Each row is a point on a landscape with many peaks, with its height.
From any point a climber takes the steepest step (rise divided by distance) to one of its 2 nearest points. It stops when none of these is higher. Distance is the straight distance between rows; heights are no part of it.
bur: [154  86 177 149  88  63 139 130  64  63 104 135  81 153 107 101 109 133
 149 109 162 149 141  91  69 163 104 135 134 120 159 149 122 136 144  86
 126 115 108 166 127 126 128 154 162 118  91]  h=70.6
beso: [ 92 107 125 117 129 143 171 133 153 148 102  87 194 173 108  99 100 130
  97 106 110 120  98 122 163 112 108 118 108 150 104  63 112  73  69 144
 112 106 110 129 154 133 109  78 120 153 178]  h=5.0
zat: [182 138 106 106  94 100 131 135 127  98 132 136 144  95 134 142 156 122
 157 137 154 153 140 144  79 107 139 108 111 110 173 142  85 140 206  98
 144 124 117 130 173 100 163 146 102 115 108]  h=55.6
miv: [152  66 163 114  64 111 136 134  97  84 102 118 131 127  64 141 124 132
 124  82 158 140 126  92  75 127  86 133 129 150 134 111 113  94 139  97
  84 141 110 215 175  93 151  84 145 112 155]  h=14.1
ganok: [160 157 123 111 173 190 108 140 168 198 130  95 150 136 161 121 184  89
 111 140  79  89 148 135 161 116 173 146 134 147 126  79 137 116  73 133
 123 122 154  90 169 112 157 109  97 142 124]  h=46.5
fege: [164 189 140 170 136 169 103 152 104 155 132 152  83  95 160  91 110 149
 127 151 143  75 163 133 152 168 167 128 173 107 129 144 120 156 127 135
 170 116 175  79  65 142 176 159 132 160  79]  h=41.4
nog: [ 85  80 101 121  74 108 130 135 108 152  94 126 158 185 119 164 132 117
 148 136 153 164 116 162  71 107 121 148 129 112 127 163 104 139 152 116
 130 190 116 168 189 138 102 109  80 117 137]  h=51.6
Birok: [142 150 130  99  93 102 124 131 111 157 120 163 136 148 173 151 117 119
 132 163 159 112 126 155  72 136 163 123 127 113 160 159 149 174 152 102
 181 136 132  96 136 166 108 177 120 120 101]  h=79.6
Vun: [ 98 125 121 102 177  84 164 126 180  88 174 127 128 175  98 127 111 190
 130  72 108 183 104  99 142  96 100 114  97 117 118  96 133 120 160 139
 127 124  55 186 107  93 129 105 147 145 169]  h=32.3
likep: [123  95 149 107  99  57 174 159 132 100 110 134 143 183 126 107  87 166
 156 129 135 144 116 109 104 121 113  97 119  97 124 119 128 126 157 121
 145 102  79 164 140 109  88 121 152 157 149]  h=26.8
lon: [157 117 141 122 153 125 119 133 134 134 119 100 132 151 140 106 134 126
 123 103 116 130 129 136 136 131 139 115 119 127 158 112 106 131 132 105
 121 124 132 105 151 131 149 131 125 126 132]  h=32.5
Mufa: [185 120 137 118  79 101 138 122 115  80 141 131 127  98 121 173 177 114
 183 139 140 162 140 118  66 107 118 121 105 112 163 131  75 137 192  80
 114 132 135 155 186 125 159 140 108 103  99]  h=59.7
vulum: [123 122 154 109 109 109 145 148 144 111 107 152 145 112  78 135 112 153
  75  67 131 111 107  69 121 131 116 124 116 186 114  95 139  78 128 139
  90 121 124 171 139 109 114  66 177 108 194]  h=13.8
diban: [133  76 168 186 187  87 128 137 108 104 129  88 106 216 150 108  98 135
 122  90 153 146 130 100 101 150 132 155 164  88 140 131  76 105 137 123
 126 141 139 131 130 155 122  92 110 118 122]  h=42.6
laz: [114 185 121  96 153 147 142 125 170 158 152 140 129 115 159 133 128 152
 118 133 119 125 107 140 139 124 145 100  99 132 125 133 167 150 155 143
 162 100 112 100  80 115 123 156 141 142 141]  h=17.0
pag: [ 71 140  73 157 199 191 121 110 157 136 180  84 104  95 108 160 180 123
 118 116  92 159 130 131 149 115 111 148 126 135 123 151 157 123 102 188
  87 157 128 153  79 110 131 116 120 110 126]  h=59.8
gakup: [133 104 132 137  88 135 103 139 113 145  87 127 139 143 125 153 141 122
  98 138 155 119 139 123  84 142 170 145 157 160 145 153 120 111 122 145
  94 160 166 127 166 173 128 106 108 110 135]  h=18.9
tozop: [120 133 122 134 203 148 129 117 161  86 169 119 102  73  71 127 154 157
 101  34  87 131 123  74 184 126  88 154 128 153 114  83 134  94  92 141
  67 131 109 147  69  91 149  62 174 100 164]  h=32.8
zimo: [127  72 142 170  70  59 142 138  60  79 126 149  90 152  89 136 110 128
 175 133 174 178 143  92  61 153  97 145 148  89 140 168 105 142 140  96
 135 146  94 205 135 131  96 161 133 108  69]  h=75.6
zed: [ 91  99  75 127  79 128 125 112 105 164 109 120 181 145 130 172 126 112
 147 163 147 152 119 177 108  96 113 119 137 116 107 164 108 136 153 146
 122 179 130 128 175 131 109 135  70 119 140]  h=48.6
ful: [162 120 100 112  92 163  94  99 101 100 143 115 135  39 139 174 166  98
 160 174 117 139 140 158 119 112 102 102 113 144 110 123  82 143 140 122
 100 125 166  80 152 134 150 156 103 117 103]  h=53.9
Zutog: [144 156  67 114 147 171 115 112 124 150 165 141 159  54 145 119 142 116
 143 181 126 125 127 196 167 123 143  82 125 100 115 133 133 159 141 153
 146 119 137  50 118 106 131 176 114 147 108]  h=21.9
megez: [110 161  76 163 191 196 110  99 141 160 186  88 147  93 156 182 196  89
 159 178  77 139 136 163 147  89 111 134 115 125  91 140 154 137 122 179
 112 159 162  96 129 130 115 160  85 119  91]  h=34.6
dopo: [157 213 177 141 183 172 142 166 158 201 125 162 111 132 173 110 111 149
 103 116 122  56 133 120 167 144 171 132 139 134 137  99 161 126  98 130
 178  98 156 100  73 133 176 119 153 160 133]  h=40.7
fid: [161  91 150 124  59  96 142 128 109 107 124 145 121 138 126 180 144 119
 185 156 137 141 143 122  54 116 127 119 124 137 143 127 112 147 144  93
 113 134 128 127 165 175 117 149 126 109  96]  h=63.8
nasov: [131 103 102 182  79  68 132 137  84  70 136 175 118 114 104 134 116 114
 175 154 185 173 142 108  97 140  98 130 143  69 156 184  77 153 182  96
 169 136 111 177 128 116 106 182 121 107  60]  h=70.0
buva: [182  92 113 142  68 145 117 110  87  84 120 101 159  48 135 151 153  92
 161 186 139 134 156 178 104 115 118 104 111 133 134 138  71 124 131 103
 123 129 149 107 181 133 165 150  94 133 113]  h=51.0
dedi: [149 120 133  98  66  69 134 156 100  90  67 164 135 125 151  98  98 110
 121 149 185 132 157 143  54 136 150 149 132 108 178 213 135 149 153  68
 184 130 106 174 179  97 131 128 130 144 130]  h=55.5
zemis: [159  61 159 190 159  80 149 137 110  74 123  72 127 171 129 118 115 156
 131  94 141 149 139 102 112 137 110 133 156  81 127 127  54  96 141 137
 108 146 138 132 134 125 141  94 115 130 131]  h=45.2
zuk: [112 114  82  62  96 159 143  90 124 173 135 119 181  82 136 146 141 100
 145 183 117 130  99 189 135  86 118  85  89 153  75 106 131 129 105 142
 121 122 141  99 177 117 116 150  99 137 148]  h=28.4
guf: [ 91 155 124 118 154 133 157 140 170 129 127 144 131 141 108  85  80 154
  91  88 106 119 102 121 199 129 125 101 100 145 108  91 162 113  95 155
 134  81  88 136  86 114 104 107 176 149 174]  h=12.9
Dis: [ 69  67 112 101  91  95 139 126 118 133 145 136 116 157  65 175 136 155
 137 112 142 181 104 110  71 117  92 120 129 126 111 110 131 109 149 135
  88 175  92 207 132 137 102 101 116 111 131]  h=59.6
babop: [133 155 121  92 128 173 137 136 135 183 134 139 149  80 154 113 136 110
 121 179 100  61 143 153 164 127 148  91 130 147 108  72 174 126  54 146
 123 101 158  71 121 118 120 144 141 168 127]  h=62.8
beril: [ 97 122  77 157  96 115 102 122 113 155 121 164 185 126 148 156 118  94
 125 175 160 143 146 171 117 125 122 136 156 101 113 192 110 161 174 146
 167 196 154 104 155 136  89 166  70 111 111]  h=45.1
ziko: [108 156 133  90 136  64 172 140 159 112 141 152 120 172 125 120  96 182
 139 105 126 168 111 110 121 116 117 100 104 115 126 122 145 132 183 126
 153 104  70 169  97 106 103 131 147 154 147]  h=29.4
Gorav: [163 148 165 138 175 122 108 151 133 131 110 152 108 104 116  93 124 148
  96  52 122 113 121  83 180 164 136 149 140 167 159 110 120 107 118 101
 100 102 136 133  96 101 162 115 172 108 150]  h=22.7
kif: [114 103 145 143  98  86 106 163  86 123  74 146 116 167 172  90  54 158
 107 137 181 110 152 114  92 169 134 136 152 100 132 198 127 125 134 109
 175 106 138 136 120 148 102 125 153 143 106]  h=22.5
Zav: [141 136 113 152  45  84 135 131  96  79 108 187 156  98 159 142  93  89
 149 199 186 117 162 173  74 133 152 139 130  75 156 219 113 180 158  88
 221 141 125 131 163 142  97 190 109 129  86]  h=70.7
Tok: [131 153 127 108 102  90 147 127 140 158 142 154 163 147 178 163 114 137
 153 190 145 115 129 152  81 115 144 106 121  85 132 153 146 173 165 119
 180 148 133  91 150 154  80 160 108 135 117]  h=75.3
nimu: [113  80 119 135  92  89 140 145 111 119 120 123 141 168 113 176 140 145
 145 115 162 174 137 106  62 115 111 140 140  88 134 137  83 118 174 121
 112 184 110 193 162 126 112  90  85 118 125]  h=55.1
gali: [ 66 143 115 125 178 164 123 122 153 171 152 104  98 149 115 151 165 116
 104 116 114 147 105 110 122 129 138 158 128 159 131 144 194 117  94 168
 102 145 129 158  97 142 108 105 133 114 129]  h=70.8
malog: [ 56 129 111  78 115 160 175  77 195  76 146 130 140 129  73 129 117 132
 122 130  62 128  92 111 180  70  77 101  88 155  54  61 155  97  80 169
  94  85  68 150 113 150  88  83 157 134 193]  h=9.2
mibug: [114 169 183 131 164 106 156 141 162 137 137 140  72 169 137 147 119 161
 125  81 127 128  92  85 118 142 112 135  96 148 140 110 178 119 141 120
 131 111 110 157  59 161 118 135 170 125 124]  h=63.5
Nupag: [186 155  87 138 173 168  94 126 131 161 174 107 175  74 162 119 163 114
 145 176  99 101 149 189 154 115 155  98 144  91 119 125 116 151 129 136
 162 130 155  56 141 106 153 153  84 143  92]  h=24.5
ralik: [121 190 138 129 190 190 151 132 203 148 147 117 128 128 142 127 160 114
 114 110  70  81 122 102 191 123 129 127  87 165 129  73 177 113  64 140
 134  87 114 118 106 123 123 111 154 133 138]  h=53.0
latos: [101  98 122 124 121 131 119 149 117 186  91 110 165 194 160  82  89  98
  99 140 126 110 128 162 134 147 144 125 147 121 125 129 139 139  68 124
 138 125 138 100 155 151  92 124 110 150 138]  h=3.1
duz: [145 164 130 129 140 174  78  92 124 143 158 143 103  83 148 197 215  95
 141 182 116 134 130 132 115 121 162 155 132 169 122 154 137 137 149 147
  83 160 196 105 131 168 138 159  98  84  60]  h=63.0
vuzo: [126 134 141 179 225 179 118 105 172 164 162  47 118 170 150 170 196 108
 149 133  86 122 136 125 132  93 149 162 137 127 130 113 138 117 118 153
 105 151 157 112 140 145 144  96  89 119 117]  h=39.4
dor: [133  90 160 130  80  95 160 134 132 134 114 123 142 159 129 172 121 131
 171 165 131 116 123 128  72 119 122 101 116 123 112  95 145 122 116 122
 116 129 126 111 143 192  81 142 134 133 115]  h=66.7
ruto: [141 143 148 170 200 136  90 151 130 165 130 113 105 178 168  97 141 123
 111 122 129 109 150 114 147 158 181 183 185  94 160 154 119 139 129 130
 138 147 169  89 107 149 135 105  93 133 106]  h=31.5
zek: [136 101 166 132 111 134 112 128 113 128  97 116 107 136 101 155 145 123
  95 100 140 127 132  89  91 145 143 142 158 178 157 124 107  96 137 131
  64 148 165 146 162 166 149  73 128 100 137]  h=17.5
bapug: [ 96 120 129 126 108 112 155 120 152 160 139 125 161 170 142 179 128 122
 169 186 129 129 108 154  83 108 125  97 111 114 101 121 174 145 121 149
 137 154 124 103 130 179  61 162 123 132 117]  h=70.1
Nibu: [161  85 195 130  95  52 147 143  76  54 108 145  83 146  99  84  95 144
 146  86 159 142 141  84 100 168  76 138 121 128 134 136 128 121 147  94
 118  86  86 184 117  86 130 154 176 125 132]  h=65.7
Fuvit: [162 115 155  98  96  73 156 124 130  70 113 170 132  86  85  97  90 164
 141  73 134 125 121  94 149 130  95 100 104 144 112  99 132 126 156 124
 124  96  72 159 115  57 128 126 185 139 185]  h=52.0
sus: [150 164 151 137 161 161  79 160 107 177 111 143  81 124 119  90 170 109
  89 101 117  90 164 104 172 165 189 177 186 160 159 103 132 118  97 127
  88 130 170 123 129 137 168  99 130 114 113]  h=55.8
vibir: [138 150 122 183 152 137 109 142 120 129 138 144  87 102 142 106 118 164
 100 131 150 126 142 103 154 168 148 132 156 101 135 160 118 129 148 146
 143 117 149 107  46 129 142 143 144 131  84]  h=46.8
fop: [178 149 106 187  91 121  93 110  91  88 144 153 143  93 162 127 140  87
 138 168 152 125 152 163 125 140 159 143 140 100 179 181  84 166 175 106
 177 145 162  94 150 161 146 192  93 112  62]  h=69.8
kidi: [ 81 163 134 107 144 133 159 131 171 152 124 147 131 145 133  83  78 167
 110 128 120 116  94 118 160 135 132  96  98 124 107 110 186 128 115 156
 169  80  95 124  80 127  91 137 173 166 156]  h=14.6
tokir: [ 84 137  74  96 158 170 147  76 163 114 181  83 138 123 115 145 145 133
 167 123  70 178  94 172 169  75  84 103  80 136  77  88 130 122 118 144
 120 106  92 122 130 111 133 139 112 130 147]  h=43.6
pel: [117 154 103 108 180 188 120 120 173 118 151 136 114  65  91 138 169 129
 102  68  74 124 120 101 177 109  98 143 111 178 113  88 147 108  89 147
  82 111 133 149  97  82 139  78 162 110 158]  h=41.0
seme: [112 123  88 161 105  80 126 144 116  93 148 158 115 109 128 142 109 154
 147 151 171 166 127 125 123 140 118 111 136  75 123 176  98 148 194 129
 158 138 121 125  98 110 106 176 122 118  86]  h=62.9
Pim: [149  88 131  95  55 101 145 129  98  76 126 128 109 121  58 143 140 133
 153  97 139 172 125 100  76 121  69 120 121 135 128 114 101 124 162  89
  85 139  85 218 169  79 144 107 140 130 148]  h=12.7
Faki: [119 160  95 106 164 206 119 108 130 177 160  97 157  84 157 178 199  79
 141 196  77 123 132 170 147  82 120 119 102 146  63 120 167 139  91 178
 109 134 169  85 143 107 106 149  99 136 103]  h=31.6
kabab: [205 132 195 156 108 113 102 132  93  73  82 125 106 123 141  73 116 117
 104 114 156  91 171 115 120 177 187 160 156 142 194 178 105 115 134  97
 140 106 153 123 143 133 196 118 144 134 117]  h=25.5
bagu: [149 148 139 106 125 159 134 130 125 180 131 131 146 120 160 108 108 115
 122 184 125  57 139 164 145 150 157  95 138 125 116  93 173 146  70 117
 155 105 157  56 115 141 133 173 150 178 123]  h=65.6
ruma: [178 179  99 151 163 149  81 139 129 170 154 129 146 130 178 114 140 107
 120 171 126  89 159 171 144 131 169 131 158  78 138 150 129 170 142 123
 185 151 169  51 126 139 137 163  84 153  94]  h=27.2
dize: [113 194 151 150 171 181 122 152 149 220 130 123  93 197 167 128 144  99
 115 151 105  82 132 117 139 147 156 175 152 118 125 128 221 144  70 156
 145 126 160 110  93 165 119 149 124 145  83]  h=72.0
pif: [126 122 103  80 116 144 128 104 127  89 129 139 122  63  98 102 130 128
 147 115 108 154 121 142 156 120  91  88 105 142 107  97 116 146 131 116
 104  99 106  99 117 100 144 143 158 136 159]  h=52.2
Vipi: [ 80 117 112 115 192 100 157 123 172 109 176  91 128 199 108 153 126 175
 126  90 114 190 106 114 120  90  95 131 111 106 125 105 124 109 151 150
 124 151  69 173 132 119 140  82 110 130 159]  h=34.8
fudav: [ 81 101 126  98 104 109 188 102 160  77 132 121 152 159  70 125  97 166
 130 105  83 147  92  98 163  66  76  94  91 132  67  43 113  79 115 159
  88 103  58 168 149 127 119  77 145 151 195]  h=7.6
bupi: [124 107 102  84  76 103 133 123  99 132  88 148 157  96 147  91  78 118
 122 175 170 107 136 190 124 138 156  99 130 107 147 176 141 150 118 107
 177 112 113 123 168 114 125 153 135 160 161]  h=65.1
voden: [ 74 135  68 126 154 168 130  83 146 152 174  74 153 151 121 166 137 124
 174 146  91 173 106 178 144  71  92 117 106 110  88 121 123 134 136 156
 119 152 103 121 132 130 125 148  83 129 143]  h=40.5
tamu: [149 104  98 204 108 111 101 104  89  86 132 125 146 120 128 142 136  84
 145 138 156 158 148 147 121 137 127 157 147 107 165 176  62 149 170 100
 152 171 147 122 157 155 148 169  81  93  72]  h=65.3
pevat: [152  98 179 131 108 112 134 137 115  99 101 116 125 119  83 137 122 140
 105  71 133 126 129  72 109 136 120 138 133 174 143  94 114  91 128 113
  79 129 144 170 160 125 137  81 154 102 168]  h=15.8
toko: [133  93 134 136  74 121  89 120  74 138  64 129 131 177 146 114 121  88
 100 133 157 118 157 147  70 153 183 181 156 145 167 191 123 138 104 116
 141 164 159 136 180 187 134 116 106 117 118]  h=20.1
Ganu: [107 135  85  70 146 164 126  98 154  99 152 117 124  86 104 131 142 122
 155 115  72 161 101 156 173  96  74  98  93 144  89  83 131 144 114 130
  98 106 101  97 101 111 127 133 140 129 149]  h=47.5
Muri: [117 106 130 101 134 130 133 113 136 144 134  94 143 162 129 142 136 124
 133 108 115 161  98 132 112 108 112 121 103 152 131 105 114 125 134 105
 107 139 116 132 152 127 143 126 117 116 148]  h=34.9
vudus: [ 94 143 189 122 148 113 148 136 179 137 132 155  97 151  99 140 112 148
 111  72 132 105  84  74 123 147 111 129  95 186 112  92 196  98 109 133
 124 100 106 171  64 175  90 104 177 118 156]  h=57.6
Keze: [150 149 135 117 170 169 105 171 150 197 106 116 133 144 134 101 161  98
  95 112  99  84 142 117 179 153 171 167 160 152 149  79 142 113  64 132
 119 123 154 112 165 117 155  86 110 130 132]  h=50.3
Zumi: [134 124 166 156 231  86 157 141 154 103 146 103 119 191 130  84  94 178
 103  45 113 131  94  71 162 130 114 139 126 122 138 103 125  93 132 146
 135 104 102 148  77 109 132  87 153 126 146]  h=33.6
nipe: [114 133 123  71  88 129 144 123 164 102 115 170 148  76  71 139 119 141
 101  90 100 109  92  96 157 109 101  90  81 188  93  73 151 103 118 139
  89 105  95 151 124  95 102  88 187 128 206]  h=11.3
pinor: [193 124 158 136 128 145 127 128 110  98 118 105 124  98 135 106 138 127
 131 124 119 107 146 134 138 137 142 105 127 136 156 118  93 125 121 109
 109 117 150  73 136 125 168 138 142 131 120]  h=30.2
koruz: [112 107 111 123 107 148 135 155 127 174  85  99 180 165 127  75  88 107
  86 124 127 100 127 147 154 137 146 121 140 143 129  94 124  99  49 138
 125 118 134 118 159 120 112 101 119 155 176]  h=3.9
mosos: [198 144 162 130 145 131  90 155 105 130  83 131 113 139 148  54 108 123
  96  89 143  83 159 133 155 173 182 158 156 134 189 160 109 132 114  84
 169 110 146 117 141 121 191 111 142 139 131]  h=23.3
sopon: [148 136 131 149  68  89 110 110  82 123 118 189 133 137 167 147 115  95
 153 172 160 113 148 155  79 140 166 147 132 103 168 201 125 186 176 104
 191 152 147 114 150 174 114 194 111 102  68]  h=75.0
gezu: [123  86  76 179 127 120 101 110 100  99 152 107 129 112 101 151 140 112
 136 118 157 186 129 138 133 130 100 150 141  98 143 165  40 130 177 104
 119 180 121 150 136 124 158 149  72  94  94]  h=59.9
Kaba: [108 104 155 152 206  88 117 149 117 137 140  97 109 188 134  80 100 167
  90  70 142 144 117  94 144 159 128 158 157 103 135 145 114 107 124 131
 137 129 128 142  83 123 127 101 139 130 125]  h=38.5
dufe: [ 91 140  76 160 172 178 111  81 131 152 185  87 161 130 145 192 159  95
 185 153 105 162 116 184 143  89  80 134 102 122  92 129 127 146 132 146
 132 167 145  98 139 138 117 169  71 110 110]  h=37.8
veri: [135 112 118 121  61 100 131 130  91  80  67 160 129  70 124  97  90  96
 109 171 185 126 159 168  86 154 150 124 122 119 155 198 131 137 128 105
 156 115 112 143 153  91 157 153 145 141 124]  h=60.4
Nilol: [154 138 104 113 120 177  77  90 102 128 159 128 118  60 136 186 202  85
 150 167 105 149 134 139 108 109 128 136 112 170 105 123  95 142 154 122
  89 151 178 110 156 158 139 155  93  87  77]  h=58.0
Zoru: [105 172  92 109 134 149 119 110 137 154 159 141 128  87 149 144 154 120
 135 164 121 144 106 172 126 112 136 100  99 131 124 140 161 157 153 148
 122 128 134  94 103 124 121 172 122 128 119]  h=19.3
nulol: [161 103 134  91  88 119 127 115 111  73  97 144 130  65  93  76  95 117
 141  87 132 128 124 149 147 133  91 104  97 153 144 108 113 138 125  88
 116  88  88 142 146  66 156 139 170 131 181]  h=49.6
vede: [154 156 129 143 130 172  69 138 101 160 121 151  76  92 117 112 181  96
 105 150 114  97 164 119 160 163 195 172 192 146 163 119 116 130 112 148
  92 141 183 109 129 138 179 118 112 107  79]  h=61.5
rudek: [ 68 112 126  96  73 112 153 130 134 133 125 155 101 110  80 164 129 147
 129 144 132 137  98 117 105 124 108 101 112 146  91 121 180 124 126 165
  96 123 107 134  80 155  63 123 162 125 139]  h=68.5
Bonu: [168 115 134 118  79 108 124 124 101  59  77 138 118  74 101  85 112 109
 118 109 158 137 147 143 110 150 120 122 107 143 175 163 112 136 137  88
 141 105 104 157 162  77 179 146 154 121 152]  h=54.9
dap: [ 95  85 133  99  96 104 180 123 144 104 113 105 177 180  96  93  67 151
 116 112 111 141  90 134 156  89  98 103 103 126  97  73 100  82 105 145
 123 110  68 158 167 118 111  79 119 155 190]  h=6.3
Viku: [169 206 178 149 139 159 129 177 112 178  96 158  88 115 167  96  97 159
 108 131 138  57 151 110 163 167 168 148 173 135 125 111 141 135 105 118
 166 102 173  98  65 143 187 110 148 163 107]  h=38.1
teb: [124 137  89  73 130 183 126  79 125 181 153 107 182  78 153 163 169  81
 149 202 100 122 100 188 137  80 115 107  83 160  55 111 159 152  97 142
 120 130 154  86 173 120 117 168  94 138 117]  h=29.7
Bemav: [116  77 144 150  80  97 101 142  81 123  72 143 115 186 167 108  80 116
 118 133 169 115 146 135  71 157 157 166 162 114 142 195 131 146 108 106
 164 138 147 132 139 186  99 132 129 127 104]  h=21.2
nuko: [108 146  81 130 202 209 130 112 172 124 169 102  99  81 115 147 189 120
 128 106  69 132 136 114 175  96 107 149 127 145 119 117 166 122  74 174
  93 129 126 135  83  92 146 100 136 117 136]  h=50.4
fiz: [ 81 159 109  91 139 139 165 108 186  95 146 159 145 103  84 111 103 142
 107 107  82 115  99 114 205  95 111 103  91 159  84  64 167 100  91 162
 108  80  82 126  95 118  98  95 185 147 193]  h=10.9
kaniz: [108 132 138  88  72 107 166 128 126 115 117 182  94  79 119 136  93 160
 148 163 144 124 107 125 126 140 122  74 113 113  99 128 163 143 161 137
 136  99 101 122  72 141  89 154 170 151 129]  h=62.6
Bez: [120 113 164 133 106  80 142 169 106 120  87 141 118 166 158 101  77 178
 109 123 166 118 125 100 105 160 129 118 138 117 128 143 130 111 144 132
 156  97 128 145 117 134 108 117 163 145 134]  h=24.2
nusok: [173 106 195 133 115  56 137 142 107  63 115 150 101 125  94  87 101 162
 133  57 146 122 135  55 125 148  76 132 121 148 126 105 122 106 144 104
 114  90  95 186 108  78 137 128 195 111 165]  h=59.5
rebat: [ 94 103  83 161 108 100 104 131 110 147 105 137 171 157 175 127  94 104
 131 163 151 129 158 171 120 133 128 156 166  73 122 204  99 171 150 114
 188 180 153  93 155 139  68 156  84 134 126]  h=42.4
Sukek: [168 149 179 142 165 117  98 168 110 139  93 158 109 138 123  57  98 136
  87  54 141  87 127 102 183 169 161 159 144 163 174 131 119 113 109  99
 141  88 143 143 116 110 165 111 175 124 144]  h=20.5
pavo: [133 160 146 134 205 188 118 117 168 170 157  75 107 143 153 152 205  88
 129 141  73 112 135 115 144 106 154 155 123 153 131 100 159 115  97 145
 104 129 165 105 148 139 138 105 112 112 105]  h=42.5
kud: [ 86 110 111 125 163 130 141 116 161 151 158  80 142 213 130 153 130 133
 147 111 113 189 100 139 116  92  98 130 103 121 115 113 113 129 145 126
 127 164 104 153 147 127 134 122  88 120 142]  h=37.3
Peruf: [143  73 128 165 132 115 144 108 110  84 141  78 129 120  96 146 135 157
 139  94 124 153 135 104 126 118  86 126 137 104 117 117  58  93 148 136
  79 157 124 136 123 117 154  97 114 108 144]  h=49.0
kuzo: [207 146 190 149 107 144 101 115 104  84 118 133  96  81 130 116 136 128
 130 127 143  89 167 100 139 163 159 139 159 152 161 121 100 112 123 104
 103 101 166  82 119 145 182 129 162 132 108]  h=27.9
beda: [155 159 135 146 159 149  89 150 137 182 124 117 136 173 186 105 132 115
 111 159 121  88 160 145 137 143 180 150 170  92 142 145 129 150 110 119
 169 144 157  64 132 144 137 136  98 147 107]  h=29.1
Tavuf: [139 124 125  65  75 105 161 110 133 101 136 150 135  62 118 137 123 129
 160 169 131 122 113 144 115 113 111  71  89 139 105  99 137 143 145 126
 114  92 113 100 127 119 113 145 157 137 151]  h=57.4
nanep: [149 136 176 151 217 112 129 135 161  97 141 115 113 139  95  98 124 163
 102  32 112 112 110  70 181 142 119 146 136 157 145  81 116  92 108 127
  93 121 117 140  92 100 151  86 163  98 157]  h=28.0
fozi: [125 166 125 137 146 174 100 115 123 176 140 148 102 103 146 163 194 106
 106 164 129 113 149 118 130 145 183 152 156 154 144 152 148 134 138 165
  99 159 180 112 117 154 140 132  99 105  78]  h=69.9
Fab: [165 223 162 140 182 184 147 160 185 168 141 154 111 104 159 108 127 148
 117  99  85  54 132 112 195 133 145 130 112 146 135  63 162 128  81 126
 157  89 138  99  81 106 167 118 171 143 129]  h=45.4
pefu: [ 93 174 165 141 163 127 127 161 145 174 113 141  81 163 150 127 103 167
  85 107 148 113 116  90 127 158 152 159 136 138 131 157 185 116 122 141
 150 113 146 155  62 165 116 118 151 124 121]  h=71.9
nogu: [ 94  93  94 142  95  78 138 144 114 111 104 145 158 158 163 107  68 133
 153 172 160 150 150 162 103 137 113 132 156  58 112 212  87 147 162 125
 190 147 120 136 158 119  64 141 111 149 139]  h=39.5
Div: [109  77  84 162 116 144 106 103 104 101 157  85 127  99  85 165 140 142
 132 106 132 182 122 134 139 113  78 128 137 109 110 131  51 104 155 132
  86 175 129 147 123 115 165 119  83 101 122]  h=54.0
kek: [127 100 119  71  70 113 139 126 102 105 129 118 128 133  90 128 140 129
 176  94 135 184 108 147  98  93  80 109 104 116 138 115  87 142 169  78
 110 131  71 204 176  86 151 131 107 134 144]  h=11.1
tif: [ 90 155 115 116 148 197 139 135 168 174 136 116 136 118 134 126 142 103
 112 149  79  94 117 137 171 120 126 123 101 162  98  82 195 111  47 156
 109  96 121  97 111 126 106 123 139 143 142]  h=58.5
rame: [132 146 132 197 222 136  98 126 165 159 151  85 117 164 157 141 168 128
 126 129 114 129 141 118 140 128 157 179 174  77 152 150 116 125 141 142
 124 172 170 100 119 157 141  85  73 114 110]  h=35.0
pum: [ 99 112 110 165 147  69 112 140 119  98 143 152 115 140 140 126  98 182
 113 128 167 162 141  94 125 145 124 122 146  71 123 200  92 132 202 129
 169 140 120 153  78 104  96 141 127 127  90]  h=56.5
Ruru: [ 63  91 104 115  92 102 141 123 141 129 133 136 121 146  81 165 132 164
 123 129 137 164  98 122  89 125 115 115 129 122  98 130 156 114 138 179
 100 162  95 174 111 143  77 116 133 119 143]  h=63.4
tifo: [142 125 116  84  88 134 147  99  94 161 116 129 159 105 153  94  85 102
 131 204 156  76 131 197 135 126 168  77 142 124 135 133 154 164  88 107
 169 118 144  75 154 139 113 171 123 158 148]  h=68.7
tokap: [ 87 158 151 145 159 154 122 148 144 192 121 123  86 170 143 128 137 125
  90 124 125 111 117 106 130 157 158 168 142 148 134 135 197 126  94 156
 124 125 152 131  82 168 107 117 130 117 114]  h=78.8

For each start below, name the point where the climber stops.
pel => tokap
Fuvit => zimo
dopo => tifo
nipe => kud
pavo => fozi
Faki => rudek
Bemav => kud
rebat => rudek
fiz => fozi
Zutog => fozi
koruz => fozi
diban => Birok
kuzo => kud
Mufa => Birok

For each start below, name every point that the climber comes to, in order.
toko => Bemav > kif > Bez > likep > ziko > Vun > Vipi > kud
nanep => Zumi > Kaba > diban > zemis > Peruf > Div > gezu > tamu > fop > sopon > Birok
Ganu => pif > Tavuf > kaniz > rudek
vuzo => pavo > ganok > Keze > sus > vede > fozi
kabab => kuzo > pinor > lon > Muri > kud
